Each row is a point on a landscape with many peaks, with its height.
A climber steps from a point to the highest of its 6 nearest points, and stops where none of them is higher. Distance is the straight distance between rows; heights are no part of it.
berur: [  2  24   1  -4 -20 -18 -16 -30]  h=3.03
Bibe: [  4 -25  16  18 -13  23  41  11]  h=4.54
dar: [  0  35 -19 -22  38 -38 -48  -7]  h=1.39
todul: [  4 -25  23  10 -17   7  25  -9]  h=3.47
Bug: [ -8 -40  35  33 -57  36  52  -7]  h=3.78
Sapa: [ 10  48 -24   5 -18 -24 -44 -21]  h=3.60
paka: [  5  54 -16 -14  -4  -8   3   1]  h=1.89
Nubu: [ 7 20  3 -2  9  0 26 18]  h=4.36
let: [  5  16  -5 -14  54 -12   8  37]  h=1.78
mapam: [  0 -13  17   1   3  -3   7 -17]  h=2.27
Pefeg: [ -5 -48  20   5  11   0   3   1]  h=2.64
lum: [ 12  48 -11 -20  25 -15  -7  25]  h=0.39
vav: [ -2 -61   0  -9  37  28 -18  25]  h=1.97
suge: [  5  15  -5 -18  20 -41 -44 -33]  h=2.80
sala: [  0 -24   6  -1  21   2  14  10]  h=2.96
zis: [ -1  12 -11 -31  52 -26 -49 -18]  h=3.68
Mov: [  6  62 -40  27 -37  -7 -21 -25]  h=2.78
Paro: [ 16 -17   9   6  28  12  24  52]  h=3.51
napo: [-10 -34  -4 -14  58   4 -15   9]  h=3.04
suse: [-10 -13  22   7 -22 -11   0 -34]  h=2.12
Des: [ -2   8  10  -3  -8  -5  17 -10]  h=3.30
Tivi: [ -5 -21   6 -15  35 -10  -8  -5]  h=2.11
mek: [ -7 -27  11  34 -38  51  61  20]  h=4.66
Nuge: [ -5  -7  -6 -21  53  -9  -6  17]  h=1.66
Getav: [  5  46 -20  14 -38 -14 -39 -35]  h=6.07
saf: [ -2 -35  24  28 -42  32  51  -3]  h=4.01
vul: [ -8  43 -29   5 -43  10  20 -15]  h=3.79
tuk: [ 11 -44  22  10  -8  24  32  46]  h=4.40
Vuvuz: [ -6  -4   5 -20  13 -24 -22 -30]  h=2.29
Dis: [  6  26   3 -14  -4 -31 -39 -38]  h=2.68
meset: [  0  12   6  -7 -14 -28 -43 -49]  h=3.05
fon: [  1  46 -28  19 -52  -2 -26 -37]  h=4.34
tulis: [  4 -26  -3  -6  44   2   6  43]  h=2.76
Kigu: [  1  12  -2 -22  25 -24 -16  -8]  h=2.25
lotoz: [ 10  56 -17   5 -20 -13 -25 -14]  h=2.33
doro: [ -1 -22  13  22 -16  41  52  44]  h=5.68
tana: [ -5 -18  24  16 -47  13  32 -40]  h=5.91
Fimi: [  3 -34  11   9   9  17  20  29]  h=3.75
zib: [ 22  64 -30  -9  22 -26 -37  15]  h=5.12
busep: [  2 -31   2  -7  32  28  17  81]  h=2.99
vese: [-10 -70  22  15 -23  32   9  15]  h=2.84
laf: [ 12  36 -12  13 -41 -22 -54 -50]  h=4.30
Buki: [ -1 -58  11   1   4  22   8  51]  h=3.48
sus: [-14 -75   7 -12  11  34  -9  45]  h=2.60
Busa: [  0 -47  24  14 -10  23  24  16]  h=3.76
Dof: [-10  27  -2   4 -47   0   6 -31]  h=2.95
bur: [  5  34 -18 -30  40 -34 -23   7]  h=0.67
gep: [-22  16 -23  19 -42  25  68   2]  h=4.64
Besil: [ -7  17 -13 -26  31 -32 -60 -34]  h=2.94
bulo: [-13 -16   9  28 -47  26  52 -14]  h=3.28
vati: [ -1  10   0  14 -22  26  53  22]  h=5.20
kadi: [  5  16   2 -11  10  -4   5   9]  h=3.32
fol: [  6  52 -17 -11   6 -22 -30  -6]  h=6.30
vuf: [-11 -19 -10 -22  58 -13 -38 -28]  h=5.99

For each start below, name the point where the climber stops.
vul | doro
suge | vuf
Tivi | vuf
Vuvuz | Getav
Dis | fol
busep | doro
